Each row is a point on a landscape with many valleys, with its height.
From any point a ball takes the steepest step (drop divided by distance) to one of its 2 nearest points. It stops when none of these is lower. Distance is the straight distance between rows; heights are no part of it.
J305 (h 6.31): [ -3 -15   7   0  18  -7   4  -4 -14  26  22 -14  11  -8 -17   1  15   6
   0 -33]
J117 (h 3.99): [ -7 -15 -33  -2  -7  -5 -19   3  -2 -10  -3  30  18  -1  -4  20   8  -8
  -7  12]
J229 (h 4.78): [-17   6  26  -1   1   9  -6   3 -32  16  26  -3   1  16  -2   5  21  -4
 -22 -39]
J180 (h 6.10): [  8  -1   0  -8   1  -3  -1   5  10  26   9 -18  18  -3 -15   8 -19   5
   5 -27]
J635 (h 6.86): [ 21  19 -13  -4 -30   5   6   5   8   5   1  11  10  16   0  -3 -26   3
   7  28]
J450 (h 3.17): [ 29  -6   8 -13  20   4   4  -6   5  18  16 -11  26   7 -11  -8  18  -5
  24   5]
J902 (h 5.44): [  6  -8 -16  22  14   3 -12  -2 -13 -14  -3  15  30  -4   2   6  23  -7
 -21 -21]
J585 (h 2.80): [ 23  -1 -18 -19  -9   8  -9   4   6   1   1  10  31  14 -28  -1   7  -8
  27  16]
J867 (h 5.26): [-17  -1  32   2 -11  12  -6  -2  -8  12  18 -18   0   1   2 -12  19  -2
  -5 -37]
J919 (h 5.23): [ 18   9 -17   6  20 -35   6   2  -6  -6 -14 -14  -2  -6  -3  -9  -9  10
   3 -10]
J666 (h 5.77): [  7 -14   4  19  20 -10 -10  -1  20 -16 -31  17 -26   2  21  12   6   2
  -4  20]
J72 (h 3.00): [ 29   3  10  13   5 -14   7   6   7  28  -3 -16  -2   7   0   1 -39  12
   8 -17]
J207 (h 2.81): [ 28   8  -3  -3 -10  10 -14   2  21   9 -14   8  22  28 -10  -5  25 -10
  19  40]
J935 (h 7.39): [-22   2   0  -4 -20  -2  -2  15 -12  10  15   8 -11  -5  -9  13 -32   1
 -25 -13]
J762 (h 3.61): [ -7  -5 -10  21  17 -29 -16  11   6 -19 -23   4 -15 -15  14   6  -8   3
 -11  -5]
J338 (h 5.59): [ 13  -2  -4  -6  36 -30  21  -9  -5   8   3 -21  -4 -16 -16 -10  -4  15
   8  -5]
J517 (h 2.91): [ -3   6  -2  24   5 -22 -12   1  -2 -28 -21  -4  -7 -18   9 -15   8  10
 -13 -19]
J444 (h 2.68): [-13  -1  23   6  22 -12  11 -18  -5  -5   1 -38 -24 -17  -1 -19  19  11
  12 -17]
J260 (h 4.29): [ -9  -4  26  19  16  -3 -13   7 -24  11  10   5   8   7  -1  -1  15   6
 -31 -47]
J423 (h 6.41): [ 13  -1 -26 -11 -14 -10   9   8  15   6  -2  17  -2   6  -6  12 -38   4
  -1  26]
J502 (h 2.82): [-22   8  22 -12  -8  16  21 -17   7 -14   6 -29 -24 -11   7 -14  20  -4
  27   2]
J269 (h 5.94): [-19 -20 -12   3   2   2   5 -16 -10  -9  12  21 -19   2   5   5  31  -2
  -6  31]
J803 (h 4.85): [ -7 -26 -18  16  -1   7 -20   5 -17 -10   8  30  20  -3   0  14  29  -9
 -15  -4]
J950 (h 5.91): [  9   4 -15   1 -22  -1   2  17  20  -2  -6  16  -7   1  -2  13 -55   4
 -11   2]
J84 (h 4.80): [-22  -2  -5  -3 -23  13 -19   9  18 -20 -17  12 -13  -6  17   4  -8 -20
  -4  16]
J218 (h 6.93): [-16 -13  -9  -2  -4  -6  -9  11  -4  23  11  16  -2  -3   1  17 -10  -8
 -13 -15]
J395 (h 6.68): [ -6  -7  15 -14  -1   8  13  -4 -37  25  26  18   0  17  -2  12  16   1
 -17   0]
J366 (h 0.70): [  6   2 -13   5   8  -1  -6   0  10 -14 -13   0  26  -5  -3  -6  13  -1
   8  -5]
J665 (h 3.13): [ 27 -20 -20   1  33 -16   2  -9   2   6  -3  18   2   5 -10  12  20   5
  -6  34]
J714 (h 5.18): [-29  -1   4 -25 -16  -6  15  -6   3   0   7 -17 -21 -11  -3  -1 -22  -7
  15  16]
J864 (h 6.16): [-32  -4   1   1  -7   7 -13   4 -34  -9  10  21  -6  -1   4  16  16  -3
 -27  -3]
J968 (h 5.40): [-23 -10  -2 -13  -1   8   3 -16  -2  -8   9   7 -10  -4  -2   4  23  -7
  17  29]
J529 (h 0.64): [ 19  26   8   8  -8  12  10   5  -8  -2   3  -9  16   4   8 -15 -15  16
 -26 -24]
J578 (h 3.72): [-39   7  33 -14 -23  12   7 -17 -11   5  14 -27 -16  -9   3  -9   8 -11
  20  -4]
J537 (h 1.93): [ 29  11  11  16  -3   0   2  18  -2  14   3  -7  12  10   5  -4 -29  11
 -10 -35]
J467 (h 0.65): [ 37   2  -4 -17   3   8  -8   7  16  21  -4   0  25  23 -14  -1  15  -4
  20  17]
J71 (h 6.63): [  5 -11  14 -10 -15   8   5   6   7  43  17   4 -24  16  -1  11 -27  -9
  13  20]
J323 (h 3.06): [  5  25  20  20   7  21  10   7  -8 -21 -15   8  -6  18  23 -20  -6  -4
 -24 -11]
J122 (h 6.25): [-15 -29   2  16  27  -6  -8  -7  18 -25 -18  10 -34  -3  21  12  22  12
  -5  12]
J205 (h 6.45): [-19 -23 -10   9  15   2   1 -12   4 -16   4  23 -36  -4  13  18  23   9
 -19  18]
J452 (h 5.93): [-19 -13 -11  25   8  -6 -15  -3 -13 -23   1  10   6 -17  -3  -2  19   1
 -35 -26]
J67 (h 5.39): [ 11  14 -30  -1  -6   1  14   3 -10 -11   7   1  22   3  -7  -6 -14   7
  -9  -6]
J167 (h 4.00): [  8   5   6  -8 -11  15  -9  -9  18   3  -3   2   0  18  -2  -6  31  -7
  26  40]
J471 (h 4.48): [ -9   1 -12 -24   1  -9  30 -12 -33   0  30  -2  15   4 -13   0   8   2
   1  13]
J753 (h 5.32): [ -4  15 -23   3 -10  -3   2   8  12 -15 -13   4   2  -9   2   2 -40   4
 -24 -13]
J226 (h 1.64): [ 31  -2 -18  -7  26  -5  18  -9   2  17   5   8  -3   3  -9  -6  17   8
   6  34]
J628 (h 6.20): [  3  -7  -6  -2 -12   4  -1   1 -19  24  18  21   9  15  -1   4   9  -6
  -9   9]
J954 (h 4.55): [-23  -8  14 -14 -17   0   2  -6   0  11  12 -12  -9  -7  -3   4   0 -13
  22   4]
J132 (h 5.68): [-15   0  22  -1  -9  -3 -10  -5  -9   5   8 -19  -3 -14 -11 -19   5   3
 -28 -49]
J576 (h 5.17): [  9 -12 -12  16  16  -9 -11   7  21  -3 -26  29 -33  -1  20  20  -9  -6
 -24  12]
J397 (h 4.43): [ 23  -4  15 -12  31  -7  -1   0   6   9  -7 -26  15  -7 -24  -8  12   3
  36  -3]
J758 (h 4.79): [-11   6  10 -13 -21  16   3 -22  -4  -8   5   3 -10   6   6 -12  30  -9
  22  42]
J931 (h 5.97): [  3  -3   7   2  21  -8  14 -12 -12  11   9 -11  -2  -6  -1  -4  12  12
   3 -15]
J284 (h 4.89): [  8  20 -14   6  -1 -16   2   4   2 -15 -23 -10   4 -10   5 -11 -28  11
  -7 -16]
J681 (h 6.50): [  4 -10 -13   5   6 -19  -4  12   2  22   3  -3   7  -9  -7  15 -19   4
 -16 -25]
J124 (h 3.88): [  5  28  33  26   6  20   1   1  -2  -6 -20  -6 -22   8  36 -22  -4   1
 -11  -8]
J166 (h 4.49): [ 15  26  -2   7  -1  -3  14  -3   8  -9 -13 -20  13   1   4 -17 -29  20
  13  -8]
J732 (h 5.45): [-10  11  12  -9 -16  11  13 -14 -26  -8  10  10  -4   8  13  -7  22  -1
  -5  25]
J535 (h 2.66): [-35   4  13   1 -12  12  12  -5   7 -27  -2 -15 -33 -17  18  -2   8 -10
  -1   8]
J676 (h 5.21): [ -7   2 -16 -26   1  -5  26  -6 -21   4  23 -19  15 -11 -29 -11   1  11
  13  -3]
J420 (h 2.27): [ -9  11   0   9  16 -10  13 -11  -4 -31 -15 -19  -7 -17   6 -17  12  14
  -5 -12]
J242 (h 7.24): [ 22  30  -9 -14 -25  14  12   5  31  -9 -11  -9   1  14  -2  -7 -32  -1
  20  24]
J288 (h 5.71): [-15  -3 -16 -27  -3 -13  19  -2   4  10  11 -12 -10 -12 -22   7 -24   4
   6   7]
J507 (h 2.95): [ 23 -13   0   1  26 -10 -14  -4   9 -11 -29  -4  15  13  -8   1  27   7
  23  24]
J774 (h 7.17): [-13  12  11   1 -27  10   4  22   4  17  12   2 -14   5   6   9 -47   2
 -10 -12]
J712 (h 3.01): [  1 -11 -35 -14   7  -6  -3  -2  11 -19  -9  16   7  -5 -15  12   2  -6
   4  17]
J13 (h 1.98): [  2   5   2   7   0  12 -12   6   8  -4  -2  -6  22  -7  10  -2   8  -8
   0 -25]
J765 (h 4.01): [ 28 -20  21  -1  38 -10  -7   1   6   5 -14 -11  18   4 -16   6  30  -6
  35  11]
J244 (h 4.70): [ 10  15  15  17  -3  16  -4   6  12   6 -19   4 -19   3  22  -5 -15  -7
  -7 -10]
J402 (h 3.84): [-40  -8   3  -4 -23   9  -7  -7   7 -27 -11   9 -35 -11  15   5   3 -12
  -1  22]
J58 (h 5.61): [-13 -14   7  10  -9  20  -4   2 -16   4  16  21  -3   9  11  10  26  -9
 -10   4]
J80 (h 3.73): [ -6 -19  14  28  16   2 -26   2  -8   4   3   6   7  -3   0   1  25   1
 -18 -35]
J421 (h 1.87): [-17   2  13  -8  18   1  11 -16  11 -19  -8 -31 -19 -18  -3 -17  25   6
  32  -2]
J976 (h 1.97): [  8  -9  -8   5  23 -22 -19   7   8 -29 -35  -8  19  -2  -5  -6  19   2
  17  -1]
J512 (h 6.66): [ -3  11  16  -1 -43  15 -11  17  21  16   7  -3  -3   6   4   5 -50  -9
   9   3]
J225 (h 5.95): [  1  21  -6  -5 -13  11  15  -9 -19 -10   9   6   9   6  10  -9   2  -2
 -14   4]
J123 (h 6.09): [-12  14  19  -3 -40  23 -16   3  15   6  -3   1   2   9  11  -4 -28 -17
  24  11]
J971 (h 6.11): [ 13  -6   2  -3 -18  12  -5  13  18  26   0  17 -11  16   9   7 -17 -12
   2  23]
J597 (h 6.07): [-13  -8  -3  -5  -4  -2   3  -5 -17   5  15 -12   6 -10  -7   1  13   5
 -25 -33]
J233 (h 1.31): [-11  14  10   6   4  10  12 -11   7 -17 -13 -10 -18  -8  18  -8  13   6
   1  -3]
J661 (h 4.82): [  7   6 -21   2 -17   4 -12  11  -4  -5   9  14  39   3  -7   0 -13  -5
   2  -6]
J347 (h 3.30): [ 14   4 -14 -25  13  -3  27 -14 -17  19  20   1   5   2 -16  -2   5   6
   7  32]
J603 (h 5.47): [ 19   4   9   8   2   8  -7   9  25  18 -15  17 -20  16  19  11 -22  -7
 -10   8]
J900 (h 5.67): [  5   5  -7 -14  -4  -4  16   3  -8  18  25 -23  26  -5 -24  -9 -15  17
   6 -18]
J438 (h 5.46): [-17   3   3   2 -27  20 -15   9  13 -12  -6   5   9  -6   6   5 -20 -23
   7  -3]
J197 (h 3.27): [ -9  -9  12   7  33 -27 -11  -2   4  -3   1 -34 -10 -21  -8 -14  24   8
  23 -17]
J890 (h 1.54): [ 12 -20 -30  -8  30 -18   2  -3  13 -18 -23  23  -3  -2 -10  15  17   6
   2  30]
J97 (h 4.38): [ 21  -2 -16  11  13 -20  -6   9  12 -11 -31   9 -10  -2  12  12 -24   0
 -14  11]
J944 (h 1.99): [ 11  27  10  25   0  21   4   6 -17 -18 -11   3  22  10  16 -19 -14  -4
 -40 -22]
J645 (h 7.53): [ 11  11  -2 -18 -12   7  -8   8  35  -8 -21  -6   1   6   1   3 -21  -6
  20  13]
J503 (h 6.21): [ -3  -5   0 -17  -9 -10  14   9  -5  32  23  -2 -17  -2  -6   9 -31   7
   6   5]
J321 (h 6.65): [-33 -10  15  -6  -9  -1   1 -14 -48   9  25  15  -9   7  -2  18  27  -2
 -13   2]
J915 (h 3.85): [ 31  21   0   1  12 -11  23   4  12  14  -3 -18  -2   6  -1  -4 -36  16
  20   5]
J435 (h 4.07): [ 18 -10 -15  -4 -21   6 -27   7  -5   8   8  13  41   8 -17   9   1 -12
  19   0]
J354 (h 2.93): [-16 -13   6  15  -2   6 -20  -1   4  -9   6  -5   7 -15   3  -1  25  -3
   0 -27]

For each start below, name the point where the ball stops.
J774 | J233
J666 | J233
J950 | J529
J931 | J529
J205 | J467
J503 | J421
J935 | J226
J597 | J366
J71 | J529

Call two points neighbours if one is among the 2 nearest of the other. Go from one point of each pair to the other, from neighbour to neighbour, staying as low as possible. Name the highest point that can't be avoided.
J421 and J226 | J71
J366 and J467 | J397
J529 and J467 | J305
J890 and J226 | J665
J233 and J467 | J205
J467 and J890 | J452
